Each row is a point on a tangle of strands that fork and nearly touch. The rows are in no order.
Points whose rows are less than 35.9 apart are linked; no others are. Some points are linked to none.
J6: -11  11 -18  18 -10  30  -8  51
J792: -30 -23  -2  13  38 -40  -4  40
J94:  -6 -38 -20  10  43 -34   6  18
J605: -16 -48 -12 -20  36 -15  -3 -20
J59:  19  30 -37 -26 -20  40  31 -14
J387:  36  15  21  -4   2  42 -17 -23
J596: -24  11 -47 -14 -30  19  27  23
J98:  12  -5  14 -15   3 -48  12 -48
J872:  -6  -8  16 -15   3  25 -22 -17
J455:  -2  23 -31  17  -8  32   8  52
J783: -25   7 -42  -5 -24  27  13  35
J407:  34  -6  -7  13  25 -57  17 -19
J925:  -6  11  16  19   7  -2 -14  28
J703: -40  -3  23  -5 -40 -35   9 -20
J213: -36 -11  12   0  -3 -62   9  -6
J755:  36  27  31  31  24   3 -10  24
J349: -32 -16  16 -30 -19  -6 -11 -42
J182:  22  -7  25   5  39  25 -14  12
J301: -44 -17  11 -22 -27   3 -15 -21
J244:  36   1  24  -1  35  -7  -5 -25
J83:  29  17  26  28  32  12 -11  34
J156:  -5 -48 -34  -2  15 -48  13 -19
J457:  12   7  15  11  23 -41   2  -2
J299:  40   0   7  22  54 -31   8  17
J686: -33 -43  -6 -16  31 -23  -5  -2
J895:  28  -1   3  -3  16 -52  15 -38
J270:  24  16  18  23  19  37 -14  36
J418:  29  12  20  31  43 -32   1  29
J144: -19  22 -34 -10 -46   6  32  14
J977:  27   4  20  20  21  49 -10  43
J965: -47  -9 -12 -16 -43  16  -6   2
J561:   9 -54 -46  13  11 -42  10 -11
J365:  -6   4   9 -10 -14  26 -18 -10
J188: -19 -19   4  20  44 -29  -8  39
J8:  27  31 -25 -19 -27  44  14 -18
J850: -46 -38   3 -11  27 -18 -10  10
J527:  32  38  10  11 -29  11   2  -5
J841:   5  24 -46 -14  -9  40  25  21
J254: -46 -21  -1   0   3  15 -26  33
J95:  16  17  32 -10 -12 -13  -4 -47
J284: -48 -12   3 -13 -32   3 -12  -3
J158:   7  -8  20  26  50  -3 -10  46
J96:  11  23 -36  13   2  44  14  54
J318:  33  30  27  21   8   4 -13   7
J725:  15  37  -9   7 -33  14   9   1
J952:  30  10  29   0  14  26 -16 -17
J564:  -2  21 -44 -37 -21  38  32 -11
J937: -21   1 -30 -25 -43  31  11  -6
J706:  -3  10   1  18  -7  19 -14  32
J687:   3  24 -12   4 -33  19   4   6
J632:  35   4  31   2  27  14 -12 -22
J400:  32 -44 -44  24   9 -41  11 -10
J453:  36  -4   9  15  49 -25   9  -4
J604: -16 -32  13 -31  21  13 -17 -34
J781: -45  -5  15  -7 -54 -22   8 -17
J629: -20 -13  22 -28 -15 -23  -5 -49
J991:  10  16  21  33  25 -29  -9  38
J494:  22  31  29  -4 -29  -5  -6 -43
J541: -47 -25   6  -3  12  -4 -20  22
J150:  36  39  19  18  -9  11 -10  -2
J518:  -4 -12  19 -25  -2 -34   4 -55
J162:  37 -19 -20  15  29 -47  18 -11
J815:  29  26  -3 -11 -25  47  -2 -27
J445: 31 23 -9 12 -2 51  0 26
J414: -30  16 -31 -12 -60   5  38   2
J420:  43  -8   7   5  43 -23   9 -22
J185: -46 -13 -12   3 -13  26 -20  38
J847:  21  32  17   2 -33   6  -6 -25
J934:  36 -29 -31  23  27 -41  16  -4
J170: -36   3   3 -11 -64  -5  15 -19
J111: -38 -12  21  -1 -19 -53  11 -16
J229:  -9 -24  17 -20  24  17 -21 -24
J166: 25 -2 27 22 48  6 -7 41
J465:  -2 -15   9  23  49 -19  -4  45
J892:  22  19  11 -11 -19  39 -14 -34
J659: -13   9 -41 -33 -36  36  24 -13
J210: -14   3  18  -7 -18 -12 -11 -21
J637: -30   7 -18  -9 -66   3  26 -10
J512: -11 -46  -4 -31  33   0 -10 -39
J958: -10   9  -2  -2 -24  21 -14  -1
J987: -26  -3 -26   3 -19  35  -6  41
J305:   1  12  19  25  17 -16 -11  29
J846: -35  -8 -23 -22 -46  28   2  -4
J312:  18  13  29  -8   5 -21  -6 -40

Follow the links from the first point to the second, and from the first to the third. Name the last point that the two ways share.
J83, J95, J687 | J527
J254, J414, J305 | J987
J96, J418, J254 | J6
J958, J755, J494 | J527

A fork is a point with three links, a tip a point with one. Leave the first point through the second and follow the links. Name the first fork or tip that comes.
J162, J934 | J156
J158, J465 | J792
J365, J958 | J527
J170, J781 | J213

A fork is a point with three links. Follow the links from the first point to the second and name the forks in between, in order.
J144, J6 | J987
J847, J270 | J527 J83
J925, J455 | J6
J783, J418 | J987 J6

Name the points in between on the shortest way along the links from the first point to the second, in order.
J937, J59 | J659 J564
J83, J527 | J755 J318 J150
J952, J418 | J632 J244 J420 J453 J299
J792, J977 | J188 J465 J158 J166 J83 J270
J6, J637 | J987 J783 J596 J144 J414
J59, J301 | J564 J659 J937 J846 J965 J284
